Each row is a point on a tangle of strands that fork and nearly touch. The rows are in no order.
(in the rows, 128 means zero)
Two points are linked if the straight distance between their rows is under 71.7. Some points are linked to none.
z644: [134 156 126 129 146 138 136 143 157 105 132 86 136 117 149 102 136 87 129 182 154 92 116 128 143 156 141 132 111 105 112]
z208: [151 108 115 162 135 124 139 165 106 127 156 144 130 109 152 115 160 125 160 114 116 125 93 142 112 107 110 146 111 138 141]
z382: [129 139 159 139 99 115 151 121 122 118 120 78 140 83 126 95 116 118 149 135 133 149 92 131 134 160 154 152 117 107 127]
z785: [102 160 153 131 102 98 124 112 118 130 103 110 150 129 134 120 88 155 119 136 131 176 115 141 110 114 164 158 153 104 162]
z10: [133 118 111 118 142 126 120 142 127 121 132 140 121 147 118 121 153 126 98 117 115 118 143 118 121 129 113 107 119 144 114]
z875: [132 111 142 131 114 153 103 110 137 121 115 135 141 162 102 147 124 143 112 101 128 136 169 102 108 91 116 86 147 165 119]
z294: [127 103 99 143 154 140 134 151 121 129 123 156 123 154 118 164 154 138 137 124 105 106 162 116 115 135 106 98 120 149 126]
z142: [162 109 99 140 95 141 151 147 147 119 158 140 144 102 158 118 138 126 165 113 108 126 104 121 140 99 95 145 99 130 110]
z389: [124 143 146 128 137 132 133 114 127 142 112 99 119 129 133 140 111 152 156 154 125 141 121 139 143 177 147 130 107 104 137]
z858: [127 136 147 98 127 108 117 111 123 124 127 130 124 110 108 84 126 114 84 110 130 134 113 129 135 144 133 128 124 123 104]
z606: [148 138 126 138 99 129 138 135 146 142 145 111 154 108 162 113 108 108 136 152 145 130 110 126 137 75 136 160 122 107 140]
z780: [151 132 136 118 154 134 120 119 117 134 113 135 116 173 126 123 125 119 76 133 149 111 135 126 121 95 149 116 135 158 121]
z557: [143 120 111 132 126 157 134 129 163 111 138 119 147 134 125 145 154 115 149 132 104 102 159 108 137 129 104 116 118 141 101]
z156: [143 139 140 143 106 144 119 130 141 139 129 121 143 146 149 150 106 133 136 142 150 133 145 121 116 67 129 132 146 129 153]
z993: [165 104 115 155 124 131 145 148 103 127 137 130 113 119 136 134 156 140 185 100 99 141 103 147 123 148 107 118 112 164 137]
z160: [125 158 148 134 151 98 120 99 99 155 101 127 124 173 136 159 108 179 132 130 127 158 117 148 111 106 162 141 135 141 166]
z640: [132 132 138 131 118 145 108 127 142 136 120 119 138 153 136 128 110 105 86 150 165 115 165 118 122 74 140 108 156 138 136]
z899: [142 137 148 136 107 127 151 125 123 128 125 79 140 114 140 96 110 119 132 152 142 140 101 144 132 135 156 150 113 112 139]
z461: [145 145 132 123 108 151 119 116 147 124 115 100 149 148 148 118 94 108 107 168 172 124 150 130 131 93 153 125 147 135 137]
z425: [97 98 106 139 119 121 87 147 136 133 125 163 130 137 118 127 142 119 76 116 156 111 160 125 107 68 111 111 144 138 137]
z574: [150 146 109 125 161 128 158 161 108 134 136 131 108 127 157 125 144 123 143 158 124 122 107 148 137 158 140 130 99 115 144]
z385: [98 136 157 109 130 105 108 90 128 146 106 123 121 120 111 141 92 159 124 122 110 160 125 128 129 151 142 137 134 109 141]
z11: [125 147 130 124 121 138 127 129 146 132 121 110 137 131 148 118 98 106 105 171 170 127 134 132 134 106 153 146 142 101 147]
z413: [136 135 115 117 162 109 110 132 119 135 125 145 113 169 129 113 132 110 57 144 163 105 134 133 132 89 149 134 146 140 120]
z710: [124 113 128 136 110 135 109 141 129 126 139 148 129 121 129 127 136 124 118 110 142 129 132 124 113 84 119 126 145 132 138]
z805: [153 149 149 114 150 131 126 90 115 143 111 102 107 182 122 108 103 124 83 128 150 127 122 133 123 108 168 154 151 160 137]
z659: [108 167 116 131 163 115 140 161 136 110 145 124 113 94 129 129 150 98 124 180 134 101 120 125 138 184 123 124 106 85 122]
z324: [146 143 124 142 175 118 127 118 96 164 108 130 92 169 139 173 130 160 149 141 109 123 114 151 128 150 142 136 113 141 150]
z660: [124 151 160 115 118 106 131 100 114 128 117 102 131 129 123 78 96 123 90 121 135 155 93 144 128 134 165 156 139 113 130]
z807: [129 149 112 121 159 119 132 164 129 131 137 137 119 125 145 118 138 109 94 170 146 109 116 148 132 132 136 132 126 100 138]
z657: [153 137 121 114 135 111 142 128 106 131 143 124 109 130 156 74 133 103 83 123 137 126 95 151 131 115 151 144 120 130 134]
z841: [160 114 108 122 131 146 139 144 133 102 144 112 134 147 121 122 161 111 129 105 100 108 144 118 138 158 99 90 116 164 102]
z926: [97 111 144 102 103 124 108 93 127 122 127 139 122 93 86 110 123 125 108 80 109 152 127 108 129 156 112 113 146 122 98]
z750: [173 122 109 155 134 138 123 156 117 135 134 118 130 143 163 114 143 94 104 140 168 95 121 147 118 64 136 129 124 159 128]
z215: [92 153 148 111 149 94 128 136 130 140 120 153 114 105 120 116 118 123 96 155 144 129 126 142 142 158 142 140 138 81 138]
z700: [138 141 127 126 146 136 151 135 121 138 119 113 118 133 145 130 124 123 152 158 129 118 124 144 134 177 144 125 109 111 136]
z742: [127 144 141 144 165 119 115 116 97 160 109 145 110 174 128 165 125 170 136 135 121 128 126 149 113 115 153 127 131 141 150]
z726: [167 133 115 153 158 132 134 126 88 139 114 136 115 177 137 128 121 142 112 142 150 118 116 155 113 93 156 131 123 157 139]
z631: [117 100 128 122 94 117 101 105 101 113 127 145 133 117 105 117 122 154 140 59 106 167 114 117 101 116 111 113 143 164 119]
z133: [149 120 127 132 106 144 154 131 152 116 139 117 154 84 123 133 137 120 189 130 102 118 119 118 156 168 91 140 100 130 97]
z185: [174 136 117 140 132 152 165 139 117 138 134 103 127 153 152 122 133 128 149 148 134 121 121 145 132 115 145 127 111 146 145]
z749: [146 95 97 140 131 147 146 150 125 103 139 138 135 142 117 140 178 125 152 100 85 106 150 110 132 154 81 99 117 166 112]
z159: [104 120 100 133 92 138 132 144 171 110 130 159 153 79 137 147 126 112 153 157 130 114 132 103 155 120 88 132 109 85 104]
z49: [148 128 128 137 138 116 135 128 87 139 135 140 112 144 140 108 127 142 108 117 126 141 102 142 112 99 147 135 125 143 140]
z123: [116 118 121 119 121 159 132 119 170 105 140 116 156 130 107 144 142 106 120 121 107 100 175 101 137 122 99 101 135 142 95]
z571: [133 149 144 152 102 118 151 126 138 122 132 83 152 106 159 97 105 114 128 174 155 137 97 142 136 110 158 180 123 97 132]
z8: [104 93 128 127 89 155 115 110 129 108 135 140 135 109 97 127 129 121 146 69 101 144 150 103 121 126 89 115 153 140 105]
z863: [91 145 148 118 144 106 120 121 127 158 113 150 117 138 124 159 104 158 116 146 133 155 133 136 126 130 149 139 151 96 160]
z662: [131 116 122 160 136 149 138 136 126 133 115 136 118 148 136 187 129 158 199 136 100 129 144 126 126 128 117 112 122 135 152]
z59: [81 111 132 128 91 118 120 118 166 125 134 148 149 78 108 131 119 114 130 123 134 128 146 103 137 116 99 144 139 92 121]
z309: [144 141 140 130 122 167 137 121 156 125 123 80 143 140 124 135 133 133 161 146 123 110 147 119 144 175 134 114 110 140 113]
z291: [137 157 149 113 157 135 119 97 118 155 102 98 105 188 124 149 98 158 118 147 138 124 144 138 136 134 166 148 137 136 145]
z788: [150 140 147 107 132 160 118 91 150 128 96 87 126 164 111 140 104 153 127 137 128 124 158 121 149 176 151 98 121 149 113]
z224: [100 159 152 104 139 133 111 109 167 117 100 95 137 138 101 124 108 112 79 177 155 109 168 101 148 151 147 107 138 114 101]
z615: [106 153 156 110 118 112 123 115 144 133 104 107 127 123 123 102 99 111 75 173 186 138 132 127 137 141 162 140 139 104 125]
z378: [122 132 138 139 123 150 135 135 154 138 128 130 139 136 137 175 110 145 173 161 127 124 158 117 123 117 132 134 133 113 153]
z152: [136 139 100 115 183 101 134 158 108 137 143 153 98 145 146 121 157 116 98 148 122 108 115 137 128 158 132 138 115 121 120]
z599: [109 104 86 139 94 138 129 142 163 117 141 173 142 103 140 140 128 119 147 137 116 117 130 102 141 96 85 138 117 101 108]
z946: [157 101 124 130 127 130 115 120 113 121 125 138 117 149 102 102 152 148 109 85 110 119 127 120 132 142 117 104 127 189 103]
z974: [97 151 148 125 124 98 125 113 119 148 105 127 134 141 149 151 94 167 136 136 123 170 117 143 110 120 155 140 144 104 168]
z423: [97 126 131 159 126 123 139 132 117 138 114 157 139 141 139 199 118 165 192 125 120 149 137 135 102 102 116 128 144 120 172]
z843: [105 122 138 118 138 113 105 119 135 143 117 166 112 154 109 140 119 142 83 130 136 136 157 114 110 100 130 130 154 124 137]
z360: [154 128 109 125 115 159 147 138 163 105 155 108 153 124 139 124 154 103 150 129 105 97 136 113 153 144 100 115 99 152 90]
z510: [123 162 115 111 148 126 122 140 145 107 138 97 125 128 142 89 120 78 79 168 170 103 117 141 141 127 144 125 128 110 111]
z379: [66 125 144 130 109 107 125 116 129 127 113 142 145 90 126 153 101 147 163 123 114 170 134 122 123 130 117 144 159 85 155]
z522: [118 125 126 152 112 115 148 139 111 131 135 141 142 117 145 151 119 153 185 115 107 155 114 133 103 109 120 143 130 122 158]
z603: [158 112 102 156 143 122 149 168 96 133 148 143 118 121 167 116 161 110 130 137 131 117 100 147 114 103 125 135 105 143 141]
z959: [122 133 120 111 96 125 119 137 173 122 142 112 155 85 126 92 129 83 86 122 157 102 123 119 140 79 120 136 137 118 95]
z654: [116 148 143 137 120 120 144 136 132 134 128 101 142 122 159 109 96 114 109 178 171 145 116 151 134 111 168 171 135 89 159]
z275: [176 144 124 152 131 155 140 123 110 136 119 114 122 167 141 129 122 136 129 144 154 119 125 147 123 93 146 114 129 159 140]
z774: [102 132 152 114 116 126 126 124 156 109 111 118 134 87 92 130 129 107 122 138 135 116 149 102 136 174 120 117 122 110 112]
z148: [110 106 104 129 126 152 137 132 146 110 128 148 131 118 111 163 147 126 182 105 90 118 158 106 135 145 96 118 135 123 114]
z342: [117 107 129 128 174 101 108 115 86 153 128 147 84 140 117 155 135 168 148 94 88 144 119 141 124 161 129 139 129 138 135]
z248: [89 93 90 132 116 140 132 134 150 110 139 160 135 102 109 159 155 111 149 109 92 115 158 93 133 134 82 117 131 114 99]
z861: [143 128 104 124 125 141 137 141 163 98 158 105 148 114 125 100 161 84 125 111 113 100 125 119 144 131 100 115 112 142 83]
z767: [117 148 128 102 166 100 110 131 120 144 140 150 116 146 129 101 136 105 58 140 155 118 125 141 131 121 149 153 146 124 122]
z910: [156 143 114 137 100 128 142 142 146 131 151 86 154 105 174 90 112 91 121 152 161 114 96 139 151 82 136 165 110 122 121]
z478: [125 144 134 103 126 129 117 127 139 117 131 112 132 123 136 92 120 97 70 137 157 112 127 132 139 117 146 121 132 112 116]
z422: [91 139 138 136 144 107 130 134 126 150 115 160 124 141 141 178 114 157 137 149 141 156 141 143 113 106 140 135 152 98 183]
z929: [164 140 132 119 137 152 133 120 131 136 113 106 126 172 132 140 117 137 125 150 141 121 146 130 131 113 152 107 134 158 137]
z512: [133 127 146 136 138 120 138 106 119 143 97 79 119 130 133 148 106 155 165 129 104 154 103 143 155 200 143 132 99 113 136]
z909: [102 124 125 111 149 100 106 142 139 142 136 172 115 132 129 137 130 128 67 144 151 134 152 131 120 105 138 126 152 107 146]
z143: [127 154 157 90 147 117 115 91 125 144 117 113 109 165 110 106 100 121 77 136 157 132 130 131 137 119 169 154 163 132 134]
z42: [162 120 131 110 113 155 141 133 142 100 135 91 141 138 115 99 150 108 140 99 104 114 136 121 153 176 108 95 117 171 97]
z616: [89 115 126 124 120 110 83 123 133 134 126 168 126 140 111 129 124 131 70 111 148 133 159 124 107 78 127 121 159 132 138]
z872: [138 134 138 124 119 121 140 124 112 136 134 128 126 119 139 108 116 127 115 127 132 148 105 140 116 118 155 140 131 119 145]
z230: [102 83 102 138 116 134 99 133 131 115 127 163 132 128 108 132 149 127 99 100 131 106 159 113 107 81 97 106 137 146 125]
z707: [62 121 132 137 117 120 132 121 146 133 127 159 146 103 130 178 110 150 176 143 117 146 147 119 124 125 108 151 148 76 155]
z848: [99 140 131 107 152 101 119 140 134 141 130 158 119 127 127 130 132 116 68 142 134 122 138 131 130 140 128 129 139 89 134]
z84: [182 126 113 143 131 137 161 151 106 133 142 109 117 135 154 124 152 134 176 115 102 132 94 151 139 161 123 120 99 156 141]
z942: [119 127 145 116 110 140 130 116 149 113 132 115 138 89 94 116 128 113 138 106 118 130 139 118 139 165 113 111 133 127 106]
z458: [77 111 120 141 110 126 134 132 151 123 133 185 144 102 135 174 123 144 171 141 119 136 147 106 134 98 94 153 142 91 144]
z658: [168 139 104 144 167 130 154 163 102 133 141 136 105 144 170 124 148 111 129 155 131 108 101 152 122 121 135 133 101 137 140]
z890: [117 137 147 91 137 131 107 96 146 132 115 125 130 139 88 127 116 134 87 107 115 122 162 106 138 162 133 107 142 134 103]
z202: [130 113 100 132 143 116 97 150 115 129 132 153 115 137 128 109 150 120 85 119 139 107 132 125 108 102 122 119 114 143 118]
z493: [125 136 141 135 100 142 133 123 146 132 136 111 148 130 132 147 106 130 154 152 139 129 147 120 126 105 137 146 144 113 140]
z482: [135 130 125 102 174 104 120 127 102 138 142 142 88 146 114 111 151 132 106 107 109 116 121 128 126 161 149 143 134 144 118]
z944: [180 111 125 154 120 138 125 124 92 124 130 133 132 154 130 81 147 140 114 102 143 132 99 152 111 92 139 117 118 176 131]
z319: [160 93 110 150 128 147 140 144 116 117 141 138 126 115 126 136 167 134 178 100 99 117 127 124 132 151 93 113 120 164 115]
z715: [170 132 135 122 149 138 128 114 100 131 129 124 115 172 125 99 133 130 96 114 144 117 114 146 124 112 152 123 123 174 116]
z400: [127 117 112 140 124 163 138 129 144 128 119 136 129 136 133 202 129 161 209 137 103 108 166 103 135 134 112 131 114 132 136]
z269: [95 153 153 111 134 101 127 128 140 122 118 120 119 102 120 122 113 104 93 174 175 121 125 128 143 154 148 143 126 84 130]
z79: [134 104 102 158 153 145 131 164 124 133 130 152 130 149 130 173 160 127 147 150 124 90 162 126 105 109 105 117 114 140 133]
z725: [133 144 126 103 158 98 131 126 104 140 138 138 105 136 138 87 128 110 72 131 146 126 95 147 132 128 154 165 133 117 130]
z57: [111 143 154 99 121 130 108 110 150 126 109 109 129 129 102 112 98 115 86 149 163 127 148 118 142 143 151 119 133 108 118]
z403: [138 143 142 157 97 127 127 119 116 126 126 117 153 138 148 139 108 141 145 132 147 151 127 133 101 59 135 137 141 137 163]
z227: [91 119 114 124 77 135 119 124 187 117 126 151 161 86 122 141 112 110 125 143 137 111 142 94 155 99 87 133 125 95 104]
z409: [101 91 128 111 98 135 102 110 129 116 135 151 127 106 93 112 127 123 106 83 115 144 142 107 111 124 103 112 152 132 110]
z666: [122 107 114 145 140 130 131 144 105 135 122 153 113 123 133 181 141 148 193 115 94 136 128 137 123 149 101 112 127 127 148]
z321: [165 129 131 145 127 151 154 142 118 137 140 112 123 132 154 142 135 141 178 134 109 127 115 142 131 139 131 130 106 146 143]
z455: [118 165 117 110 163 108 133 144 129 120 134 117 116 117 145 100 129 89 89 182 165 116 109 145 146 145 142 135 128 90 129]
z623: [158 118 156 99 90 133 134 101 127 116 133 105 127 109 106 69 118 127 111 79 121 155 100 130 140 153 125 117 131 151 107]
z701: [111 121 99 136 125 139 138 150 162 132 137 166 141 110 137 181 127 135 163 166 119 110 147 107 146 119 100 144 119 94 120]
z778: [145 112 150 133 86 130 138 115 150 108 139 92 151 71 116 114 131 123 186 118 109 133 108 109 155 167 105 143 111 133 103]
z756: [143 119 107 136 125 145 153 142 143 110 143 125 137 105 123 150 157 113 186 120 87 108 133 120 151 183 91 122 111 128 102]
z238: [133 121 167 136 74 139 135 104 155 112 119 77 149 80 103 106 115 129 165 116 127 143 112 98 152 161 125 136 117 135 99]
z855: [118 159 159 127 97 108 129 94 119 126 103 87 134 130 133 94 80 142 114 142 132 176 96 147 122 124 172 155 143 109 146]
z526: [149 153 142 127 145 128 129 95 104 146 109 107 107 180 132 126 93 150 113 137 135 135 118 141 129 113 170 152 136 149 154]
z359: [99 101 116 136 128 104 127 144 99 133 147 169 109 91 135 124 139 138 142 100 104 151 115 133 109 135 109 126 133 115 147]
z431: [118 104 135 137 94 131 101 100 105 111 123 148 143 135 100 135 126 155 141 71 130 158 133 112 92 88 101 103 149 163 130]
z235: [108 86 115 123 110 114 120 140 90 114 141 156 113 88 123 110 144 138 139 75 105 162 100 133 114 140 105 127 132 132 125]
z135: [136 100 120 127 124 122 117 131 112 119 139 145 116 125 118 114 150 136 120 89 111 126 125 122 110 133 115 106 120 153 113]
z450: [133 121 137 124 107 142 128 138 144 128 144 132 140 109 128 120 130 117 135 117 133 130 132 115 126 107 114 136 125 125 131]
z252: [129 138 118 136 150 127 139 163 114 145 138 157 112 132 154 137 138 124 113 158 146 127 127 142 115 108 136 129 125 108 152]
z239: [129 146 110 100 178 101 128 136 115 128 148 146 103 140 124 99 157 105 90 125 117 107 114 145 134 164 142 142 120 124 101]
z479: [137 131 130 127 150 127 127 113 123 139 114 96 107 120 127 159 122 152 166 131 93 131 116 139 159 213 121 124 97 118 130]
z771: [103 124 141 113 142 116 117 109 119 142 114 127 118 121 113 165 101 166 153 115 95 160 116 128 134 165 125 122 132 103 144]
z880: [138 143 131 121 101 125 124 138 162 121 148 100 155 90 147 96 114 85 107 142 165 107 107 127 151 90 135 156 118 110 102]
z812: [149 127 132 135 141 141 151 137 127 138 122 93 124 123 133 148 137 151 202 131 100 136 119 145 159 204 119 123 100 128 129]
z311: [150 113 111 133 131 148 149 145 125 127 136 114 121 117 131 157 152 138 201 106 85 129 121 132 154 194 92 117 109 136 123]
z917: [126 154 144 108 137 144 124 106 139 139 101 101 121 170 125 150 91 141 114 169 147 129 152 129 140 141 169 127 134 127 135]
z565: [122 105 114 133 144 121 124 133 106 134 120 148 101 121 127 169 123 167 182 92 77 153 109 136 129 174 107 113 124 126 137]
z741: [119 113 111 133 112 158 142 135 160 117 131 154 133 128 137 177 121 151 189 146 102 110 153 111 136 113 102 141 119 112 126]
z258: [147 140 127 98 143 120 126 125 130 103 139 114 121 128 107 69 147 100 83 112 116 108 110 130 145 165 135 105 120 136 83]
z934: [85 135 142 121 130 120 126 139 148 131 116 131 127 96 105 144 118 119 140 139 130 127 141 111 138 175 114 120 134 84 127]
z328: [100 150 125 120 142 116 132 145 140 121 131 139 122 87 115 137 147 104 122 155 131 110 131 121 133 181 111 118 119 85 128]
z845: [68 104 122 123 104 126 112 128 142 121 138 174 133 81 109 141 131 116 126 104 126 144 152 113 123 118 99 138 156 89 129]
z937: [168 129 114 145 126 137 130 132 106 130 140 109 126 143 159 93 125 98 87 127 161 116 108 149 124 80 146 127 127 150 133]
z344: [108 107 126 113 143 106 113 115 103 146 122 146 100 112 116 154 123 159 152 88 88 156 109 136 133 164 117 134 133 122 127]
z190: [129 146 158 95 130 101 125 92 111 139 128 104 117 115 105 72 115 120 87 98 127 139 97 135 136 152 151 150 134 125 107]
z787: [125 145 141 150 131 103 131 112 96 142 95 126 137 163 144 167 110 182 152 113 120 170 111 158 95 109 144 131 131 141 169]
z303: [135 135 116 134 174 118 147 150 102 153 121 150 97 155 142 158 138 149 143 140 114 127 120 144 127 141 140 135 114 123 149]
z570: [147 137 146 118 133 156 119 101 135 138 104 106 124 166 113 155 116 153 129 137 118 130 154 117 130 138 140 103 137 147 132]
z831: [113 131 134 150 115 140 143 127 135 126 121 141 147 138 148 198 113 170 199 147 120 127 151 113 119 102 120 141 133 119 160]
z643: [128 145 144 94 134 121 110 107 137 133 120 121 120 149 125 97 109 107 58 128 157 126 138 123 128 110 159 125 152 132 120]
z613: [154 126 151 112 108 137 140 111 126 114 133 95 131 109 109 86 123 126 135 103 116 138 111 131 145 173 131 115 123 135 116]
z957: [103 116 128 155 143 107 126 148 106 144 127 175 116 143 131 169 130 152 136 139 136 153 129 143 101 102 124 127 147 116 168]
z410: [120 133 123 113 117 152 122 122 180 116 128 97 162 125 118 126 130 95 113 133 134 98 167 101 133 118 116 112 130 132 103]
z241: [95 118 114 161 143 112 129 146 99 143 123 175 119 136 132 183 132 166 177 117 121 141 122 140 100 114 111 124 133 114 168]
z779: [172 131 126 158 153 118 141 134 73 147 121 136 115 166 139 115 130 153 131 121 131 132 87 165 107 105 157 138 114 158 144]
z798: [123 116 145 106 102 116 116 108 125 123 133 129 127 86 105 82 127 107 106 87 121 153 109 122 121 137 122 120 137 119 112]
z388: [125 119 111 131 148 109 115 159 105 138 138 170 114 127 144 123 151 120 102 135 148 120 125 143 105 110 127 125 126 129 144]
z46: [139 107 109 158 118 111 159 155 109 130 153 152 132 102 143 142 142 141 178 116 99 142 100 134 109 103 112 153 119 131 141]
z387: [123 122 108 113 104 137 113 135 170 115 144 113 158 104 121 110 140 92 98 115 142 98 144 108 131 95 111 116 129 125 90]
z329: [92 114 132 126 118 109 127 129 119 129 132 152 130 88 127 135 115 137 152 107 109 159 115 130 119 135 116 135 149 100 150]
z119: [149 129 103 148 156 146 138 163 124 128 127 138 129 152 145 152 155 113 125 151 135 98 152 133 110 98 127 113 118 137 139]
z558: [118 109 128 116 173 101 112 127 99 153 128 160 98 137 108 137 149 148 118 102 98 125 140 131 116 151 133 137 135 144 129]
z333: [131 135 102 126 178 108 139 167 103 145 137 173 92 142 149 150 152 138 119 146 113 118 119 144 123 159 128 126 115 113 139]
z637: [108 95 116 142 114 147 108 122 131 116 118 153 138 144 101 139 145 133 124 96 118 121 173 100 106 97 96 93 138 164 116]
z507: [167 138 138 119 117 147 153 125 134 109 143 90 129 117 121 92 145 108 148 121 124 125 117 133 155 175 128 108 110 152 103]
z806: [143 136 107 113 139 136 125 144 142 105 152 108 128 118 131 81 157 84 98 115 119 105 113 133 140 141 123 107 114 132 91]
z610: [106 106 125 127 99 98 119 117 90 118 130 145 126 101 121 121 127 152 141 70 104 181 105 135 99 122 111 131 146 143 135]
z267: [130 117 143 123 100 145 129 112 135 123 134 116 142 111 113 120 123 129 144 102 113 140 132 118 118 133 120 118 138 131 130]
z903: [157 106 133 136 118 129 100 107 99 125 130 142 129 162 102 94 143 153 114 84 127 137 128 128 120 109 121 109 132 186 115]
z581: [98 145 165 111 115 110 110 96 135 143 102 100 133 134 109 130 85 150 117 139 141 164 127 128 131 149 165 140 137 106 136]
z532: [129 133 126 132 117 126 145 142 130 135 141 121 134 102 155 112 121 113 129 143 145 133 106 147 127 103 133 154 128 104 148]
z24: [136 122 130 156 108 129 125 127 118 127 142 130 142 122 134 118 125 124 142 110 139 148 112 132 104 69 127 136 138 148 143]
z287: [92 111 88 147 109 127 137 158 157 129 148 186 140 98 154 165 132 136 159 149 120 118 128 111 138 103 83 143 125 89 134]
z339: [118 153 134 115 135 150 124 120 155 108 114 88 139 143 115 118 120 103 111 172 152 103 154 110 143 155 149 112 122 119 109]
z115: [123 146 162 111 112 144 114 91 141 137 100 92 134 149 117 131 93 145 120 148 145 144 142 117 131 146 160 128 133 126 124]
z585: [168 137 109 125 128 135 140 144 114 121 150 111 121 121 163 85 146 94 111 117 144 122 100 146 128 110 137 128 116 139 130]
z372: [164 114 137 157 105 134 115 117 88 124 133 138 142 161 117 112 132 155 136 84 135 148 116 147 103 93 130 108 120 175 131]
z210: [120 100 103 153 138 152 143 144 130 125 130 153 123 129 122 174 161 134 174 119 93 102 152 115 122 137 93 118 120 133 124]
z714: [76 85 108 136 107 123 108 136 115 114 145 179 125 92 110 127 151 119 131 94 121 131 150 109 117 102 93 129 145 112 126]
z63: [120 135 132 154 112 105 134 114 103 131 113 124 141 134 142 154 111 166 168 100 113 170 111 148 86 108 127 129 144 131 160]
z602: [147 127 122 100 145 121 113 119 122 113 142 124 129 138 101 79 162 123 76 89 116 112 127 121 133 150 131 114 122 166 91]
z89: [118 144 164 102 131 142 115 89 153 131 88 83 129 153 98 132 106 141 119 143 143 119 151 108 148 171 150 115 125 126 100]
z356: [170 123 124 111 149 120 118 114 113 116 139 124 114 162 123 76 152 123 83 97 130 107 121 130 127 118 138 121 120 179 101]
z506: [137 155 134 114 132 143 137 122 144 109 129 87 137 120 127 100 127 104 111 152 156 115 128 127 142 154 144 128 110 121 112]
z716: [129 122 146 128 120 142 105 113 142 132 111 130 134 163 112 147 113 131 91 128 149 123 167 113 114 77 132 95 154 151 128]
z887: [157 121 102 151 146 148 122 162 128 126 135 129 136 154 152 124 157 110 110 132 148 90 133 138 113 86 126 112 114 164 114]
z29: [125 125 160 127 85 142 131 110 171 110 126 92 161 85 110 110 108 118 148 134 137 127 125 90 146 130 116 144 115 125 98]
z647: [112 162 132 135 155 113 153 156 141 108 134 98 118 99 145 116 139 95 139 184 149 104 111 130 143 172 140 143 97 94 119]

A fork is a point with three links, a tip a point with one. Leave the first point through the second and follow the links. Name the first fork or tip that comes.
z493, z378 | z8
z742, z160 | z29
z937, z585 | z275
z29, z238 | z344
z478, z510 | z944

A fork is a point with three links. Follow the links from the first point to the second and name the forks in between, in order.
z526, z658 | z115 z344
z385, z59 | z344 z287
z910, z845 | z275 z115 z344 z287
z235, z662 | z287
z159, z807 | z287 z344 z115
z780, z581 | z275 z115
z880, z89 | z275
z208, z805 | z344 z115

Follow the links from the first point to the second, and from the first to the third. Name the last point that the two ways share.
z458, z841, z603 | z344
z880, z522, z10 | z115
z993, z742, z910 | z275
z159, z610, z841 | z287
z841, z532, z917 | z275
z570, z235, z944 | z115
z658, z385, z379 | z344
